Each row is a point on a tangle of strands that fork and nearly touch. The rows are in no order.
Points whose rows are less than 94.1 apart are linked; no others are. Some points are linked to none.
Z493: [ 16  10  -1  23  -8  43  21 -11 -13  58 -43  10  -7 -18  10  28  29 -10
 -20 -49]
Z745: [ 28 -19   9 -25  -4 -26 -11  -2   5 -38  26  27  10 -14  13 -27 -38   7
  13  49]
Z831: [ 30   9 -21 -24 -23  -9   4  24  12   4  51  39  20  32  35 -31   7 -25
  19  -1]
Z760: [-28  21  -7 -25  18  22 -16  14 -50 -10  -1  -1   0 -10   0 -15 -12 -30
   7 -24]
Z876: [  2  25 -15  -2 -27   1  36  -7  -9  -5 -30 -21  27  21  25  10 -22  13
  -8  -9]
Z13: [-52  15  17  21  10  42 -61 -35  -5   5  -5 -46 -15 -20  24  20 -19  20
  28 -12]
Z38: [ 12  15  27 -39  25 -29  20  17   2 -30  -9  33 -13   8 -57 -23 -20  -6
  -7  34]
Z904: [ 24  17 -13 -25  -1   6  66  25 -51  10  -8   1 -10  -4 -15 -14 -15 -14
 -24 -11]
Z454: [ 12   2   4 -33   5 -12  52   8 -51 -26 -16  -7  -5 -26 -27   2 -28  13
 -13   6]
Z962: [ 11  -9  -4  56  31  28 -79  19  16  12  27   0 -39   2   5 -13  -3  -5
  -7   4]
Z102: [  8 -24   2 -25  40   4 -16  10 -29  12  26  45  20   3 -19 -37 -24  -1
  -3   1]
Z935: [ 25  -2   3 -45  10 -27  42 -30 -25 -40  -7  14  12 -37 -27 -10 -60  -1
  -9  19]
Z664: [-23   6  21  31  39 -34 -31 -25  -1 -15   3   6 -46   0 -32   6 -29 -15
 -11  56]
Z429: [-31  15  -3  27   1  30 -33  -2  34 -22   1 -49  -3  10  21  21 -28   2
   6 -14]
Z606: [-40  -2   7  30 -10 -38 -44 -61  27 -29   1 -24 -13 -44  30  22  -5 -32
  13  29]
Z521: [  9 -11 -23 -26  41  39  -4  34 -38  11  44  13  22  31 -22 -18 -34   2
   9 -12]
Z978: [ 12 -20 -15  14  -5  54   8  -4  -3  68 -16  39   9  -3  14  22  44 -20
   6 -56]
Z509: [  6  -3  29  44 -18 -46   0 -37  17  10 -31  -8 -24 -52  -4   4  50  11
 -27  23]
Z46: [-14 -14   1  13 -23 -34 -28 -23  35 -41   5  16  -3 -30  35 -13   5 -39
   0  18]
Z353: [ 19  -8  -2 -16  12  36 -10  46 -16 -29  23 -36 -14   8  -5  14 -50  30
  -2  12]
Z18: [ -5 -16  18   9  -1 -53  13 -27  37   6 -35   2 -11 -29 -13 -28  66  13
 -24   4]
Z889: [  3   3  14  52 -11   2 -50 -26  14  29 -10  27 -22 -19  30  -6  33 -23
   5  -6]
Z856: [-32  17  32   3   8   1 -47  -6   6  33 -11 -22  21  10 -15  10  34  38
  16  -4]
Z715: [-25  20  -5  37  26   2 -21 -39  28 -26  12 -25   1   0   3  -7 -47  -6
 -10   2]
Z968: [ 20  27 -18   5  -3   2 -32  10  24 -13  39  12  23  33  28 -42 -20 -24
   9  12]
Z945: [-17  -6   9 -25  -1 -69  32 -53  31   9 -52  22 -18   9 -34 -23  45  35
 -23  -2]
Z176: [-44  37 -10  23  38  13 -12 -49   3   1 -24   4  -5  13   4  -2 -11 -23
  -7 -22]
Z972: [ 31  33   0   7 -22  -2  -1   7 -41  40 -40  15 -28  13  19   3  18  18
  -6  11]
Z845: [ 40   0 -28 -10 -47  18 -33  41 -33  40  21  14 -10 -21  43   5  45 -20
  32 -31]
Z941: [ 31 -40   5 -31  10   8   3  18  28 -51  44  16  32   2 -11 -22 -43  -8
  14  22]
Z180: [ 14 -16  11  49  27  19 -55  17   0  17  10 -33 -18 -28  -3 -12  10  12
 -15  11]
Z668: [-29  21  -2 -24   4  22  14  22 -14  -1 -16   4   3  20  -9  -2  27 -44
   9 -47]
Z330: [ -8 -38  -4 -19 -17  37   1  52  10 -21  42 -28  23   1   1  10   1   1
  26 -22]
Z22: [-17  32  12  33  20  -6 -57 -16  -6  15 -12   7 -47  35 -10  16  -9  -1
   1  41]
Z346: [ 13 -37 -18 -11 -15  24  57  54   4  39  31  24  13  20 -13   7  59 -39
  19 -39]
Z719: [-26  14   8  26  11 -78   4 -57  -8 -33  -7   4 -57 -11 -11  28 -17 -27
  -9  65]
Z616: [  5  11 -10  29  -7 -10  53 -21  11 -26 -36 -21   7   7  17  28 -23  19
 -30  -3]
Z685: [ 53 -20 -22 -17   1  28  47  44  -5  -4  34  17  12  42 -26  12 -47   1
  -8  21]
Z743: [-13   4 -23 -33 -29  17  46   3  -4  13  -4  -3  34  31  19  29  -6  15
   7 -19]
Z373: [  5 -17 -17   2   6  50 -27  22 -24  20  18 -51  -5  -9  16  25 -33  45
  -7  -7]
Z337: [ -3  -7   1 -50 -34 -24  46  23  19   4 -32 -17   5   6 -36  -2  60  20
   0 -16]
Z133: [ 47 -10   8   3 -29 -10  12  18  16 -36   4  -2   8 -11  21   0 -40   6
 -22  41]
Z803: [-11 -42   0 -10  24   2 -11   4   4 -40   5 -11  -9 -50 -12 -10 -26 -16
 -13 -10]
Z729: [ 38 -45 -18 -21   0   4  40  65 -23  49  55  40  20  19 -22 -10  32 -22
  25  -3]
Z70: [-49  30   0  43  14 -48   1 -80 -14 -10 -27 -28 -48 -37 -10  51 -14 -24
  -8  28]
Z632: [ -3   1  -5  16  19 -35  45 -40  15 -58 -28 -12  -6 -25  -1  14 -27  -7
 -31  18]
Z362: [ 63   9   1  -5 -10  -5  33  47  12 -24  19  11   1  33  -5 -24 -19 -11
 -15  35]
Z490: [-13  -2 -30  15  10  14 -44 -72  -3  14  -1  -6 -12  -5  45  14 -63  28
  12   1]
Z633: [ 18   6  34 -18   3  14 -21  67 -22 -15  12 -25  -4  11 -17  -3   6  25
   4  33]
Z302: [-27 -12  16 -15  42 -19 -12 -35   4   1   4  27  33  -9 -20 -33  -6  -6
 -10  -9]
Z625: [  0 -16   0   6 -30 -39   3 -42  36 -10  -5   4  22 -29  40 -17   9  -3
  -7  13]
Z294: [-22  31  16  10   8 -25  -8 -34   9  31 -46  34 -24  18 -15 -10  56 -14
   3  -6]
Z184: [ -8  17  22  32  21 -30  25 -47  25  18 -16  -7  31  16 -12 -15   8  28
 -29  20]
Z771: [  7   1 -15  17  -1  54 -33  15 -16  36   6   7  -8  23  20  27 -21  23
   9 -18]
Z165: [-33  12   4  -2  18  -1   5 -24   2  15 -45  26  -9   7  -2 -11  29 -42
  -8 -43]
Z282: [-29  -5  24  14  15   0  -7  -1  33 -26   2 -24  29  40 -29  22 -24  44
 -11  13]
Z185: [-26   6  18 -24  10  -8  26  19  23 -21 -13  -7  27  58 -48  16   9  24
  -5  -9]
Z310: [ 33   2 -14 -13 -31  30 -20  55 -35  57  59 -16  19 -12  23 -12  43   8
  39 -19]
Z469: [ 23  -1 -22  -6 -17  22  88  52 -31   5  20 -16  14  13  -7  13  -2 -28
   7 -22]
Z576: [  5 -50   4 -38   7  21  -9  25  21 -60  39  -2  21 -20   8  -6 -23 -23
   7 -18]
Z200: [ 53 -29 -28 -29 -21   1  27  40  -2  24  57  39  30  20  12 -44   9 -19
  21  -5]
Z292: [ -5 -13  11 -13 -20 -40 -18  11   4  -9 -27  31 -18   1  -2   5  18  17
  -6  35]
Z862: [ 20 -20 -41  -7  14  24 -60  19 -19   0  42  -9 -30 -31  36 -32 -35  -9
   8  -3]
Z507: [  6 -26 -11   7  10  54  23  68 -23  14  57 -46  21  -2 -18   5  10   0
  23 -30]
Z163: [ -1 -23   8 -38 -44   0  26  52  -3  -3  -9  -3   1  -1 -17  25  59   8
  14  -2]
Z389: [ -4  37  13  18  -6   0 -28 -10 -42  24 -31  23 -41  20   2  25  -5   7
  -5  31]
Z635: [-23  37 -14  23  -3  55 -54  23  21 -20  22 -50 -24  20  38  -2 -27  -1
  15 -33]
Z17: [ 16   7 -30  -2 -22  36 -21  35 -21  22  21  15  -6  14  30  25  -1 -12
  19 -35]
Z366: [-22  10  12  25  -1  41   6  -3  -4  10 -47 -25 -15 -16   5  44  24   6
 -16 -46]
Z93: [ 36  -5   8 -22 -19  -4  46  -7  -5  -5  17 -12  36 -36  -1 -51 -12   6
   1   1]
Z227: [ 22   5   7 -27 -32   3 -10  70 -20  11  10  -8 -12   3 -10   3  38   4
   6  11]
Z812: [  4 -17 -32  27  -6  41 -27 -31  12  37 -11  -6  -1  17  51  29 -42  26
   3  -7]
Z2: [ 27  16 -17  34  19  19 -52  -3  22  25  27  17  -1  33  32 -31  -7 -18
  -9   1]
Z212: [ -9 -46   3  22  30  11 -27  -3  11 -44   5  -9 -27 -40   0  18 -53 -26
  -1  19]
Z30: [-22  17  13   6 -14 -80  20 -66  30  -3 -50  21 -18  20 -11   7  29  33
  -2  27]
Z967: [ -1 -30 -33 -28 -17  41  59  28 -31  23   8   2  30  31  -2  41  -9  -4
  24 -25]
Z477: [-40  48  24   7  -8 -55  -7 -54  21  -6 -38   2 -20  -2   4   4  39   3
   9  15]
Z201: [-17  -5  16 -26  24 -48   2 -40 -27 -34   0   3   2 -28 -33  -5 -38  27
  -5  45]
Z796: [ 13 -13   4 -42 -22 -35  67   7  16 -33 -24   6   7   3 -22 -16  32  -7
 -16  -4]
Z583: [-46  -2  17 -26  31 -33 -16 -41  -1 -19  -5 -10  22 -19 -32  -2 -16  23
  10  14]
Z304: [ -6   4  36  22   6   2 -41   5 -17  29 -21 -19 -15 -30 -19   0  33  36
  -6   5]
Z785: [-51   3  10   1  -6  28 -59 -37   6  21 -11   4  10  -5  19  33  12  16
  31 -21]
Z556: [-33  18  24 -23 -25 -26  26 -19  23   6 -42 -10  23   0 -11   8  66  20
  -3 -42]
Z827: [-38  27  -5  50  -6 -20 -30 -78  16   6   7 -54 -43 -34  13  35 -18 -18
  10  24]
Z118: [ 16  -1 -20   6 -19  42  19  44  10  51  -8  43  -3  13  13  22  61 -38
  12 -53]
Z265: [  0   8 -20   0  -9  46   3  51 -35  47  60 -31  25  -5  -9  -7  23   2
  41 -39]
Z160: [ 11  17   6   7  12  -4  16 -10  21  30 -14  31  26  44  -4 -22   5  35
 -18   6]
Z157: [-21 -32 -13 -25  13  17 -24   6 -37 -20  -1  -2  -9 -51   8  10  -4 -23
   3 -31]
Z689: [ 52  12  24 -22   8  -2  14  41  -3 -30  20  18  -7   1 -41 -50  -5 -22
  -4  27]
Z675: [  7 -45 -13  12  -7  13  20  27  14  -1 -10  18   9   4   7  10  10 -15
 -18 -26]
Z12: [ -2  29  10 -26  24 -21  45  15   9 -49 -14   6   7  34 -49 -15 -24   1
 -13  11]
Z181: [-17  24  10  62  22 -31   1 -49  36 -11 -15 -19  -3  10   3  -2  -3   6
 -25  32]
Z924: [  0  -8   3  13 -38 -13 -18 -36  15  15 -10  -7  26 -14  48   5   4  44
   4  20]
Z578: [  7 -13   2 -14  -1 -32  59 -19  35 -58 -16   9  22 -20  -2  -8   0 -24
 -18 -14]
Z283: [ 32  32  10  -6 -11 -18   0  -6 -20  31  -6  24  12  27  -2 -43   6  22
  -4  11]

A fork is a point with three links. Follow the links from the first point to the second and name the forks in between, in order.
Z366; Z715 -> Z429
Z102; Z353 -> Z337
Z469; Z265 -> Z337, Z771
Z856; Z845 -> Z429, Z715, Z165, Z803, Z576
Z827; Z310 -> Z715, Z165, Z803, Z576
Z353; Z165 -> Z771, Z576, Z803
Z771; Z429 -> Z576, Z803, Z165, Z715
Z185; Z184 -> Z362, Z576, Z803, Z165, Z715
Z812; Z283 -> Z771, Z576, Z803, Z165, Z715

A fork is a point with three links, a tip a point with one. Leave the first point through the second and follow the links. Name the first fork or tip that comes.
Z13; Z785 -> Z366
Z729; Z200 -> Z429
Z616; Z876 -> Z521
Z521; Z102 -> Z337
Z625; Z46 -> Z715
Z972; Z389 -> Z924

Name the points in between on the shortest way along the links from the first point to the second, in order.
Z972; Z17 -> Z283, Z160, Z184, Z181, Z715, Z176, Z165, Z668, Z760, Z157, Z803, Z576, Z330, Z507, Z265, Z310, Z845
Z282; Z330 -> Z185, Z12, Z38, Z689, Z362, Z133, Z745, Z941, Z576
Z102; Z616 -> Z302, Z583, Z201, Z935, Z454, Z904, Z469, Z967, Z743, Z876
Z941; Z876 -> Z576, Z330, Z507, Z265, Z310, Z845, Z17, Z771, Z373, Z353, Z633, Z227, Z163, Z337, Z796, Z578, Z632, Z616
